A landscape with many valleys, sampled at points; each row gives a point and its height.
From any point a ball takes the steepest step (drop divided by distance) to one of its 4 nearest points. It stops when none of these is lower. Distance is the straight distance between rows; heights are no part of it.
<1219> height 37.9: [ 98 111 138  83  83  95  95  87 105  68 126  95  88  96  70 103  84 115
  63  87 122 106 122 108  88  97  76 106  92 119  74  80  85  53 112  95
 106 113  77  98  97]
<275> height 60.7: [109 102 113  90  91  80  97  94 107  88  99 100 107  87  88 108  98 106
  86  94 104 106 112 100  88 107  98  90  98  94 105 110  97  88 106  94
 118 116  93 117 115]
<812> height 15.6: [115 103 133 100  91  96 110  87  92  75  95  99  92 102  74 104  99 111
  90 102 133  94 122 103 106  77  72  95  83 122  93 102  84  87  94  90
 109 129  76  87 114]
<695> height 20.8: [111  94 101  80 114  80  89 103 121  80 108  99 105  92  89 112 101 127
  77  81  88 109 108  88  97 100  90 119 109  90 106 101  96  75 116 112
 128 108  96  95  85]
<943> height 17.4: [108  95 102 129 100 119 130 103  90 132  77  99 105 107 112  77 105  68
 123 131 105 106  88 122  97  86 102  83 104 111 107  94 106 106  80  85
  85  91 112  94 138]
<352> height 9.8: [ 80 105  78 101 117 111  90 104 103 117 109  96 101  99 110 121 112 101
  98 103  75  92  90  91 103 107 120 120 110  78  98  97 108 120  99 120
  92  89 121 107  81]
<1025> height 28.9: [ 99  95 101 123  98 120 117 107  94 126  85 101 109 107 111  87 110  71
 123 121 106 111  88 110  91  99 105  79  99 107 109  93 103 103  77  90
  83 102 115  96 134]
<745> height 54.0: [ 99 100 101  87 101  80  96  95 107  94  99 106 100  84  94 109  90 103
  85  96  90  98 102  95  88 117 101 100 108  83 103 113  98  93 110 103
 123 101  97 112 107]
<1039> height 40.1: [111  96 110  78 107  73  85 102 115  78 108  96 104  94  91 107  98 127
  78  81  96 110 112  90  94 100  87 114 107 102 100 100  92  71 119 105
 127 108  91  98  86]
<1425> height 72.4: [106 104 108  87 100  79  92  98 110  87 102 100 103  86  89 110  96 102
  88  93  95 105 110  97  90 109  97  96 101  90 103 111  94  87 110  99
 122 113  95 112 110]
<884> height 26.5: [ 95  93  90  93 109  82  93 103 103 100  99 106  93  89  97 111  91 101
  87  98  86  91  95  90  93 116 105 106 113  81 101 118  95 104 110 109
 116  92 104 106  99]
<439> height 30.9: [ 98 109 124  79  90  85  89 101 113  59 133  87  92  82  84 103  86 126
  56  83 108 112 116  96  98 103  74 112 101 107  76  83  91  49 128 102
 117 107  79  99  82]
<427> height 7.4: [ 92  94 102 106  86  91  97 107  94 107  93 105 105 101 103 102  99  90
 104 113 112 108  93  92  86 107 103  84 109 110 107 119  91 111  80 100
  93 107 106  99 119]
<163> height 9.1: [111  98  98  81 103  80  92 113 118  69 119 101  97  94  89 100  88 138
  62  74  96 106  97  81 106 100  83 131 106  91 103  97  97  63 124 120
 122 104  83  87  66]
<599> height 16.6: [117 102 134 105  97 101 114  92  93  78  92  98  96  98  73 107 104 109
  88 112 131  89 118 101 113  71  66  91  87 125  92 105  89  91  92  97
 106 128  70  90 121]
<870> height 45.9: [112 103 118  85  97  77  88  92 109  82 105  96 106  91  83 109 101 117
  88  88 109 107 124  97  88  97  89  97  98 107  98 106  92  80 107  95
 118 119  92 108 105]
<688> height 13.2: [ 87 103  73 105 120  99  91 106  99 109 115 101  94  97 109 119 102 120
  86  87  80  86  92  98 115 105 119 119 109  70 109 111  98 114  98 131
 102  85 117  92  73]
<846> height 8.1: [ 80 102  77 102 118 103  89 107 101 115 110  97  99  99 107 120 110 107
  96  98  77  89  93  90 108 105 119 118 110  77 105 107 106 119 101 126
  94  86 124 102  78]
<202> height 1.1: [ 90  97  91  99 101 111  94 107  97 122  94  97 101 103 111  99 106  75
 124 114  88 105  89  92  87 119 111  86 103 100  98  90 102 112  87  96
  85  99 114 109 113]
<461> height 6.4: [ 96  99 111 111  80  92 106 105  92  98  93 108 106  98  98  99  92  90
  93 113 123  99  93  97  88 103  93  84 105 114 106 123  99 105  82  93
 102 108  96  98 122]
<997> height 6.2: [ 93  93  66  98 102 119  91  95  90 126  87 100  97 115 125  87 109  82
 145 101  79  95  92  97 108 106 130 106  95  99  98  90 116 141 104  87
  87  69 114 112  75]
<707> height 1.6: [102 105 119 104  81  87 103  97  98  89  98 109 107  89  91 105  92  95
  87 101 115 103 104 100  89 106  95  85  95  99 103 120  98  96  96  90
 110 115  91 107 121]
<76> height 33.0: [ 80  99  79  95 107 115  91 102 101 126  99  98 100 104 108 112 107  83
 113 108  70  93  92  86  98 116 116 106 105  86  93  90 112 119 100 104
  92  86 120 112  93]
<1026> height 19.8: [114  98 132  98  94  96 110  87  92  70  97  99  88 104  71 102  97 114
  87 104 136  89 121 102 107  78  65  97  85 128  87 100  79  84  94  93
 109 125  69  86 114]
<973> height 5.9: [ 99  89  76 112 111 119 101 102  84 123  86 102  92 108 129  77 101  73
 152 110  97 100  92 107 102 103 123  78  99 111 100  90  98 133  90  81
  77  82 110 104 105]
<990> height 4.4: [ 95  92  72 100 104 118  90 101  88 124  86 104  92 112 127  82 102  77
 149 106  85  95  92  98 106 111 125  91  97 102  94  87 108 134  99  84
  82  77 110 105  90]
<1015> height 5.1: [ 81 109  74 105 117 110  90 109 101 117 118  94 103 100 114 122 114 113
  94  91  72  94  91 100 115 104 123 120 101  71 109 102 108 120 101 132
  89  87 127 103  72]
<1142> height 25.8: [ 93  96  99 111  94 104 100 107  96 118  89  99 107 105 108  97 109  76
 119 119 102 112  89  96  85 107 105  78 106 107 106  98  98 109  75  94
  82 107 116 102 125]
<394> height 49.9: [ 81 100  72  99  98 120  97  98  97 126 101 102 103 108 121 105 105  85
 119 101  71  92  85  99 107 112 125 113 100  83  95  86 119 125 108 102
  88  69 118 109  78]
<821> height 47.8: [ 99  98 123 123  82 101 116 103  85 105  80 103 110 105  99  95 105  87
  99 128 123  94  92 104  98  84  80  89 107 122 108 119 107 102  81  96
  94 107  93  83 128]
<323> height 20.1: [104 102 113  79  95  80  91 114 118  61 127  96  96  84  92 102  85 133
  57  82  99 111 104  88 103 102  77 120 105 102  86  88  99  54 132 107
 120 100  78  95  74]
<1328> height 8.4: [111 110 129 111  83 104 116  89  96  83  95 103 108  91  82 110 101 100
  88 112 125  96 112 100 104  85  78  86  86 109  99 110  97  94  91  93
 107 128  85  99 128]
<783> height 24.8: [105  99 103 122  97 115 120 106  92 126  80  96 109 104 108  87 113  73
 119 130 107 110  87 111  90  90  98  82 101 111 106  94 108 102  76  91
  83 101 116  94 136]
<226> height 27.4: [ 90  93  75  98 101 118  95 100  90 124  92 102  93 107 120  88 100  71
 134 108  83  99  89  96  94 120 118  91  97  95  95  85 107 120  95  87
  85  83 109 107 102]
<861> height 8.9: [104 105 125 121  79 105 121  95  88  91  87 103 108  94  90 103  98  89
  89 121 124  89  95 103 103  89  74  82  97 113 105 117 105  98  88  94
 100 114  83  93 132]
<31> height 20.0: [ 90  94  92  94 101  83  91 105 100 104 100 107  95  93 100 110  91  96
  95 104  94  96  95  86  87 116 107  97 117  87 101 117  95 112 102 104
 112  96 103 108 104]
<424> height 9.0: [ 92 100  58 100 102 120  95  96  99 130  88 101 117 118 124  90 118 100
 142  88  75  99  91 113 116  96 140 114  94  94 110  94 127 147 109  96
  81  71 124 114  59]
<1105> height 19.4: [104  93  81 123 125 122 104 103  85 130  83  98  99 107 128  75 105  72
 158 114 104 100  98 118 110  87 125  68 103 123 111  98 101 137  86  79
  68  88 116 107 116]
<172> height 35.8: [101  97 114 122  89 109 114 107  89 117  79  96 115 107 104  94 115  82
 111 131 116 107  89 100  95  82  90  88 106 122 111 108 104 105  72  99
  90 107 108  86 131]
<932> height 26.4: [ 91  93  82 105 102 116  99 102  91 123  88 102  96 109 120  87  99  69
 136 110  89  98  88 100  93 117 116  82  99  97  96  87 102 115  94  86
  82  86 111 105 108]
<1263> height 21.3: [107 100  95  90 117  84  94  99 117  88 102 104 102  90  91 112  98 114
  75  83  79  97 102  93 101 111  97 116 104  69 106 103 100  79 112 113
 127 104 102 104  92]
<40> height 11.4: [ 95  89  80 109 102 115  99 103  88 125  87 102  93 107 123  79  97  69
 142 111  94 100  90 105  96 112 120  79  96 106  99  88 101 125  88  83
  82  81 111 101 109]
<210> height 30.2: [109 109  87  98 121  92  95 104 119  88 112 106 101  96  95 112  99 124
  71  70  76  96  93  96 111 107 104 123  97  59 112 101 102  79 105 130
 115 106 103  91  79]
<749> height 15.5: [113  98  95  82 119  82  91 104 124  83 105 100 103  91  92 111 103 125
  73  77  81 104 104  88  99 101  93 122 102  79 108  99 100  74 111 117
 127 111  99 100  84]
<954> height 21.1: [113 105 125  92  88  84  96  87 103  77 104  99 103  98  78 108 103 115
  88  91 126 105 125 103  91  87  85  95  88 117  95 106  86  86  98  93
 113 125  85  98 106]
<39> height 36.0: [ 84  98  75  96 100 120  93  97  96 126  95 102  97 109 119  98 101  74
 124 105  74  93  89  95  98 117 120 103 100  87  91  86 115 121 103  96
  88  77 115 112  92]
<720> height 10.5: [ 89  92  97  97  94  92  91 107  97 111  97 100 101 103 103 104  99  88
 111 113 102 107  91  87  83 115 104  86 111 106 105 112  96 112  85 100
  92 103 113 102 113]
<1187> height 40.4: [103 102 111  97  90  82  99  97 102  89 101 106 104  87  93 105  90  97
  90  97 105 104 105 100  87 112  99  87 100  91 105 118  95  95 102  95
 111 108  94 113 120]
<1255> height 14.1: [107  93  90 129 116 121 120 103  87 133  78 100  97 109 119  70 102  69
 141 125 112  99  90 125 104  86 117  77 106 120 109  98  97 127  85  79
  74  82 111 101 127]
<1264> height 0.3: [113  94 143  94  96 106 129  93  96  69  99  98  75 106  60  96  84 106
  77 111 131  85 114 106 110  86  47  96  87 125  76  80  72  69 100  92
 104 118  58  82 125]
<499> height 2.3: [104 110 108  82  95  97  97 118 128  57 136 101  91  83  87 105  87 141
  49  76 102 117  95  79 110 103  70 132  94  82  85  85  99  52 134 127
 117 110  86  95  65]
<1392> height 11.6: [118  96 140  94 100 102 116  92  91  71  98  98  82 106  68  99  94 112
  82 110 135  86 121 104 113  77  52  95  89 127  84  95  77  81  97  91
 104 120  61  81 119]
<77> height 22.8: [110 107 124  95  91  85 100  91 103  81 101 100 107  93  80 109 102 108
  91  95 119 105 122 100  94  94  88  92  88 106 100 110  92  88 100  91
 112 125  88 108 116]
<900> height 25.2: [ 83 104  66 100  97 118  99  95  97 126 101  98 107 113 123  96 107  92
 124  93  74  92  85 106 110 106 130 117  99  83  99  87 126 132 108 102
  86  64 116 106  67]
<1384> height 16.9: [ 96 104  76  99 119  92  97 100 105 102 110 107  92  93 100 114  93 112
  76  85  79  86  92  98 109 108 114 120 108  64 109 112  98 100 105 125
 116  88 106  94  82]
<1387> height 9.9: [ 84 107  76 105 119 105  90 106 102 115 117  95  97 100 109 119 109 115
  93  92  78  92  92  97 111 108 120 121 106  74 104 109 102 117 100 131
  98  86 120  98  74]
<211> height 10.0: [ 81 103  61 101 101 112 100 105  98 127 105  92 117 115 136  91 108 114
 124  80  74 108  82 122 121  99 140 115  98  81 114  94 131 141 113 109
  79  69 124 105  54]
<773> height 21.8: [105  97 109 130  98 117 125 105  91 127  79  98 106 107 107  83 115  69
 122 132 105 109  89 116  95  85  99  83 104 112 107  94 106 101  76  88
  87  97 116  94 140]
<962> height 10.1: [111 106 132 115  87 111 120  94  89  87  91 100 107  94  83 110 106  94
  86 124 122  85 108 105 112  82  71  83  91 113  97 113 103  90  93  95
 104 122  76  94 133]
<1243> height 9.5: [ 86 101  64  98  99 118  93  91  96 126  95 100 109 118 124  89 114  95
 131  93  76  96  89 109 111 100 137 117  98  93 101  91 121 140 109  97
  84  66 121 107  60]
<810> height 43.3: [109 106 119  90  92  81  95  92 106  86  99 102 108  88  84 109  99 107
  88  94 107 110 115  99  89 105  93  91  94  97 102 111  93  88 102  92
 115 122  93 110 115]
<585> height 22.3: [108 105 135  90  84  92 101  84  97  70 113  98  87 102  71  98  86 115
  76  87 132  96 122 105  95  90  73 102  89 125  84  92  83  73 104  89
 108 115  72  91  99]
<741> height 11.7: [ 97  99 105 107  83  85 103  99  97  94  98 107 104  93 100 103  88  95
  93 108 113 102  96  96  85 113  98  87 105 104 108 122  94 103  93  93
 103 106  95 104 117]
<15> height 23.5: [ 99  95 114 119  88 103 114 110  91 113  83  98 111 106 104  94 111  84
 111 126 118 110  90 100  91  86  92  86 107 123 110 110 103 106  69  97
  89 109 109  92 129]
<1075> height 25.6: [102 106 123  78  86  79  87  99 106  65 126  92  94  92  85  97  87 123
  66  81 113 107 117 100  93 101  79 110 101 113  83  90  90  57 123  96
 117 104  76  96  86]
<178> height 40.0: [ 93  94  90 111  99 114 105 107  91 125  90 102  99 105 117  87 101  67
 130 112  97 108  87 104  89 114 114  77  97 104 101  89 102 109  85  88
  81  94 115 102 120]
<856> height 5.4: [ 87  94  70  96  98 117  92  97  90 126  90 102  95 111 122  90 102  77
 134 105  76  93  89  97 103 112 125 105  97  93  93  87 115 129 104  91
  85  70 111 106  86]
<1095> height 1.7: [101  97  92 125 106 121 115 104  87 130  82 101  98 106 121  73 101  66
 132 119 105 106  90 121  94  99 114  75 104 110 110  93 100 114  80  82
  77  85 114  98 128]
<555> height 28.3: [108  99 121  77  88  73  85  94 105  70 112  92  97  95  84  99  94 126
  81  82 111 107 120 101  87  95  86 108 102 118  93  98  88  70 116  96
 117 111  81  98  90]
<1131> height 14.3: [110 109 124 103  83  88 104  90 100  87 100 106 108  88  84 109  95 102
  87 101 119 102 110 100  93 101  90  85  91 102 100 113  96  94  93  91
 107 124  89 111 122]
<1201> height 46.5: [ 73 111  69 106  99 117 102 106  98 125 113  93 110 103 133 103 107 106
 106  87  70 100  76 115 117 108 131 118  96  71 104  90 127 126 114 116
  81  70 120 104  62]
<644> height 62.3: [110  99 110  81 107  71  88  97 112  83 103  95 104  87  88 112 101 117
  87  84  97 108 115  93  92 105  92 107 105  93 104 106  95  78 115 101
 126 112  94 106  98]
<1404> height 21.6: [111 103  89  89 122  89  94 102 123  87 107 104  99  89  93 113 100 120
  72  74  78  99  96  93 107 108 101 121  99  66 107 102 100  79 108 125
 121 107 103  94  82]
<560> height 11.9: [115 105 134 110  94 107 115  91  94  83  91  97 100  94  74 111 106 101
  90 114 128  89 114 100 113  76  65  86  87 119  94 110  93  90  88  97
 103 132  75  97 127]
<193> height 14.6: [113  99  89  88 119  89  90 110 127  81 109 102 101  98  89 110 100 130
  72  73  84 107  97  83 107 100  96 128 102  75 113  98  98  73 109 128
 117 112  99  88  74]
<871> height 19.2: [ 81  96  86  93 106 105  87 103 101 120 100  96  98 102 106 113 106  87
 112 112  79  99  94  81  92 119 111 104 108  91  95  98 104 117  95 104
  91  95 120 108  98]
<1034> height 27.7: [107 100 120  77  93  77  87  97 108  66 119  95  94  93  90  98  89 126
  72  81 109 108 119  99  91  98  82 112 104 111  91  95  92  63 122  93
 119 105  79  98  86]
<1076> height 5.5: [110  98 141  90  92 104 121  88  93  72 103 100  74 109  64  95  87 108
  77 102 134  84 119 107 104  85  53 100  83 124  77  83  79  68 101  92
 105 118  60  83 116]
<1347> height 45.2: [ 94  96  94 108  97 109 105 106  95 121  90  99 103 105 117  95 109  73
 124 119  95 110  89 101  88 114 110  75 103 102 103  88 102 107  82  92
  83 101 115 105 124]
<1230> height 56.0: [ 78 108  70 104  98 123  98 102  97 122 111  95 106 105 121 106 109  94
 104  92  70  93  84 106 113 109 129 118  98  76  99  91 127 122 105 111
  82  72 123 108  70]
<744> height 5.8: [ 87  99  78 100 117 101  90 105 101 111 106 101  97  98 107 120 103 106
  91  98  77  90  92  89 105 107 115 117 113  80 105 106 101 118 101 123
 103  88 117 100  80]
<166> height 12.3: [ 87  98  70  97  98 120  94  97  90 124  92 101  98 113 119  93 101  80
 133 102  77  90  88  99 106 111 127 109 101  90  96  87 118 132 106  91
  88  67 114 105  77]
<676> height 18.3: [101  87  72 112 119 123  94  99  88 126  83 101  99 108 129  79 108  75
 164 113  92  98  97 104 111 101 126  78  96 114 105  95 103 140  91  78
  75  89 113 114  97]
<1121> height 33.4: [103  98  97  90 111  81  95  98 108  94 100 104  97  87  92 113  91 106
  82  92  82  94  99  94  95 114 101 105 110  75 106 112  99  90 110 106
 125  96 101 109 104]
<517> height 3.2: [101  98 101  94  93  81  96  98 102  96  98 105  99  88  96 107  88  98
  88  99 100  98  97  95  87 114 103  91 110  89 106 115  93 103 105  99
 116 101  99 109 113]
<980> height 13.5: [ 87  91  93  94 100  88  88 107  98 109  96 101  97  98 101 107  97  91
 103 110  98 101  96  86  85 116 105  95 112  99 101 115  95 114  94 102
  98 103 109 105 108]
<1053> height 11.8: [105 107 100  83  93  92  98 119 127  57 134 105  92  89  87  99  81 142
  50  72 100 113  89  79 111 104  75 134  96  79  96  91  99  58 128 126
 115 109  83  90  62]
<613> height 28.2: [108 106 139  87  83  96 105  83  97  67 112 100  82 107  68  96  86 113
  69  92 130  99 123 108  95  89  70 103  84 122  76  84  81  66 102  91
 108 115  72  87 104]
<141> height 17.2: [108  97 107  77  98  75  87 109 114  67 119  97  97  92  92 100  89 130
  68  76  98 110 107  88 101 100  81 123 107 102  95  95  96  61 125 109
 124 100  83  93  75]
<1403> height 20.7: [107  92  91 133 128 128 122 103  86 136  73 100 102 110 120  75 108  70
 151 126 109 100 100 124 112  74 122  73 109 130 113  99 101 139  89  83
  66  86 113 107 127]
<49> height 19.1: [111 106 130  93  86  91 101  84  99  71 104  97  92 102  74 105  99 115
  84  94 133  99 128 102  95  84  78 100  87 121  91 105  82  85  98  91
 110 123  78  93 107]
<17> height 21.0: [103 109  85  98 120  92  97 103 112  93 113 106  94  92  98 110  95 116
  72  72  77  91  93 103 111 112 108 119 100  55 112 106  99  88 104 130
 117  94 102  91  84]
<1369> height 14.2: [ 88  90  89  93 102  94  87 106  98 115  98 100  98 100 103 112  99  88
 107 112  89 100  95  80  87 116 110  95 114  97 100 109  99 118  95 104
  94  98 117 107 102]
<1149> height 30.1: [ 83 108  69 107  97 120  98  98  96 125 106  97 108 111 125  98 108  97
 116  88  70  97  83 113 114 104 133 119  97  81 100  88 127 129 111 105
  82  66 120 104  64]
<1079> height 3.7: [ 75 110  73 103 106 118  96 106 101 124 116  96 107 104 121 114 112 101
 104  96  70  92  87 103 114 110 126 117  98  72  99  94 120 119 106 121
  83  78 125 107  73]
<1104> height 35.3: [107  98 116  76  96  71  83 100 109  71 113  93  98  92  90 102  94 128
  76  81 107 109 115  95  90  99  84 111 106 111  96  98  87  70 118  98
 119 108  79  97  87]
<619> height 10.6: [100  95  85 120 110 120 110 104  86 128  84 104  94 110 125  71  99  69
 141 118 103 102  91 116 100  97 119  76 101 112 107  92  96 121  85  82
  75  81 111 100 120]
<362> height 26.9: [112 105  90  93 122  90  91 105 128  82 113 104 102  96  89 110 101 130
  68  68  84 104  96  91 108 103 100 127  97  68 111  99  99  74 104 133
 117 110 102  85  74]
<526> height 8.5: [100  89  72 105 110 120  94  96  88 127  85 101  93 113 129  82 106  76
 160 107  88  97  96 101 105 101 124  81  95 111 103  91 102 138  95  80
  80  80 111 112  92]
<1224> height 39.9: [ 75 114  72 105 105 119 100 106 101 122 120  90 109 100 126 110 107 110
 104  89  71 100  85 111 118 107 129 117  94  66 102  94 124 121 104 122
  81  80 123 107  67]
<95> height 39.2: [101 110 142  85  81  96 100  83 102  68 122  97  83 103  68 100  87 111
  65  86 127 101 122 108  89  95  69 103  89 120  73  78  86  54 109  89
 103 117  76  91 102]
<1380> height 24.7: [ 87  94  89  98 104 105  90 105  99 120  96  99 102 102 109 107 104  83
 115 114  87 103  93  84  88 119 115  92 108  95  97  95 102 114  90 101
  88 101 122 111 107]
<54> height 4.2: [106 109 123 115  78  97 117  95  91  90  94 109 107  91  88 103  96  95
  88 112 122  97  99 102  97  98  86  83  93 104 104 119  98  96  90  91
 106 114  87 100 126]
<390> height 11.5: [106  92  95 130 106 119 125 104  87 131  81 100  97 109 118  74 103  65
 128 124 108 106  88 123  96  90 110  81 102 111 107  93 103 109  83  83
  81  88 111  98 134]
<332> height 14.5: [104  90  77 121 121 125 100 105  88 130  84 102  97 110 129  77 107  72
 159 113 100 102  98 113 108  93 128  70  98 120 105  95  99 137  90  77
  74  86 111 108 109]
<37> height 9.2: [111 100  95  86 113  80  92 113 125  72 113 105  98  98  93 104  94 139
  65  73  91 104  99  83 106  99  87 130 106  85 108 100  97  67 115 125
 120 106  92  82  67]
<229> height 20.6: [110 105 127  86  84  82  91  87  99  73 109  98  95  98  75 100  96 116
  82  87 125 100 124 103  92  89  81 102  92 122  89 103  84  78 103  92
 111 119  78  96 101]
<552> height 16.3: [107 103 143  87  89 105 118  86  95  70 108 100  76 107  62  96  84 110
  71 102 133  91 119 103  99  89  53 103  82 122  73  78  78  65  99  92
 103 119  65  82 115]
<926> height 12.0: [116 106 130 104  89 100 110  88  95  79  95 100 101  99  76 110 106 108
  91 107 131  93 120  99 106  79  71  91  86 120  93 107  90  92  91  94
 106 130  80  95 120]
<751> height 30.8: [101  98 107 123  93 110 116 106  92 121  85 101 111 105 107  88 113  76
 116 125 109 109  90 103  90  94  98  81 105 117 109  99 104  99  72  95
  83 107 117  94 131]
<1382> height 7.8: [100  95  61  99 106 122  91  93  96 127  85 105 108 115 120  87 117  90
 154  96  76  98  93  99 112  97 134 106  91  99 102  93 122 149 105  86
  82  74 119 119  68]
<604> height 8.2: [ 87  95  83  97 115  95  86 104 100 110 102 102  96  97 103 115  95 103
  91 102  82  86  96  84  97 108 112 114 115  86 104 111  98 115 103 116
 107  89 109 105  89]
<565> height 7.3: [113 109 126 114  82 102 113  92  95  86  95 104 109  91  84 109 100  95
  88 110 124  98 109 101  98  91  80  84  88 109 100 113  98  93  91  93
 107 127  85 103 127]
<910> height 60.8: [106 100 106  84 105  79  94  96 115  88 103 100 105  83  91 109  99 109
  85  91  89 101 108  96  93 110  97 102 103  83 101 108  97  83 110 102
 128 110  98 113 109]
<984> height 6.0: [112  96  99  78 110  77  87 111 123  73 112  99  99  94  93 106  97 136
  70  78  93 107 104  86  99 101  86 123 111  96 103  98  98  67 119 116
 124 107  90  92  74]
<1352> height 9.4: [ 89 104  59  97 107 114  97  98 103 127  92  93 122 120 133  90 117 114
 142  80  73 113  83 122 120  93 145 112  99  83 118  94 132 148 113 105
  77  74 125 111  52]
<540> height 40.5: [111  99 116  79  97  70  83  95 110  74 108  96 102  93  84 105  95 120
  83  84 111 109 121 100  91  99  88 105  99 109  97 103  88  79 112  97
 120 116  87 102  94]
<358> height 50.2: [102  95 119 125  86 103 117 105  86 112  83  98 116 107 101  93 110  85
 103 132 122 101  88 103  96  81  83  87 111 122 110 115 103 104  77  97
  95 107  99  80 130]
<1338> height 1.8: [ 97  97 113 118  79  95 107 105  89 102  90 105 107 104 102  99  99  89
 102 118 122 103  89  95  91  97  94  84 108 117 109 120  98 106  78  99
  95 108 103  90 124]
<27> height 20.2: [104 101 124 122  82 106 124 100  79  95  83 100 109  98  93  99  98  88
  92 129 123  90  94 102 106  83  71  85 101 118 105 118 108  98  89  96
 102 109  84  86 132]
<223> height 12.7: [102  89  65 102 110 120  88  98  91 123  82 100 101 112 126  86 109  77
 162 109  83  98  99  98 111 102 129  91  92 105  98  95 109 144 100  81
  82  82 114 115  84]
<1064> height 12.1: [105 104 107  82  94  88  95 116 120  61 130 103  96  84  92 101  85 136
  55  75  99 111  99  86 107 103  76 127 101  90  91  90  97  52 130 118
 120 104  83  93  65]
<1062> height 19.3: [107  92  87 133 125 126 115 102  87 134  81 100 103 108 122  73 106  68
 149 122 110 101  97 122 111  81 123  73 107 127 110  98 102 138  85  81
  67  88 111 108 125]
<1319> height 23.4: [102 107 128  79  86  80  92  94 100  65 120  94  92  94  80  95  89 121
  69  83 119 105 122 102  91 100  80 108  98 118  85  91  88  63 117  91
 114 109  75  94  92]
<829> height 21.2: [105  91  90 133 128 130 117  99  88 135  79  98 100 108 119  73 108  67
 150 122 110  98  98 128 113  75 124  72 106 129 111  98 102 139  87  80
  63  89 115 111 126]
<858> height 5.2: [112  98 145  89  93 106 122  89  98  69 105  98  77 106  63  98  84 105
  69 103 132  89 120 104 105  88  48 102  83 120  72  79  75  64 101  94
 102 120  64  79 117]
<221> height 20.9: [ 93  94  98  96  94  82  93 105  98 102  97 107  96  93 100 105  88  96
  94 105 102  97  94  91  85 117 105  93 113  97 104 120  93 109  98 104
 108  99  99 107 112]
<1228> height 8.6: [112 110 127 107  84  96 108  90  98  84  96 107 105  92  81 110  98  98
  86 104 124 100 111 102  98  92  81  81  85 107 100 113  96  94  89  91
 110 126  85 106 122]
<1272> height 22.0: [ 78 110  73 108 110 115  95 106 104 122 116  98 106 102 115 115 113 108
 103  95  70  92  91 100 115 105 124 118 102  74 104  96 117 117 104 124
  86  84 128 108  73]
<1345> height 4.9: [ 97  96 108 115  89  99 106 109  96 112  91  98 109 105 106  97 110  86
 115 123 112 111  92  97  87  98  99  84 107 114 107 111  97 107  72  96
  88 109 113  92 125]
<197> height 18.8: [ 99 103  84  96 115  89  95 102 106  99 104 107  92  91  98 115  89 108
  78  92  79  87  93  95 105 113 109 115 111  69 104 111  97  99 109 117
 124  88 107  99  88]
<87> height 9.3: [ 85 102  63  99 104 115  94  96  98 125  98  94 113 119 129  90 111 107
 133  84  75 102  84 118 117  96 142 118  98  86 111  92 128 140 114 103
  78  67 120 109  56]
<507> height 21.7: [107 105 127  83  85  80  90  88 100  68 112  98  91 100  77  97  93 118
  75  86 125 102 124 104  90  94  84 104  92 122  87 100  82  72 110  91
 113 114  77  90  96]
<139> height 10.2: [114  96  95  81 115  82  88 110 126  77 110 101 102  95  90 108 101 130
  69  76  85 108 101  85 104 100  90 128 106  83 109  99  97  69 115 121
 122 108  94  90  72]

Two balls start at each pair of points below. Name the first point that both come to, or write none.
<211> / <1352>: <424>
<1034> / <910>: none
<954> / <555>: <49>

For each start below, name the point where the ball stops.
<275>: <707>
<1075>: <707>
<1104>: <707>
<1121>: <984>
<540>: <707>
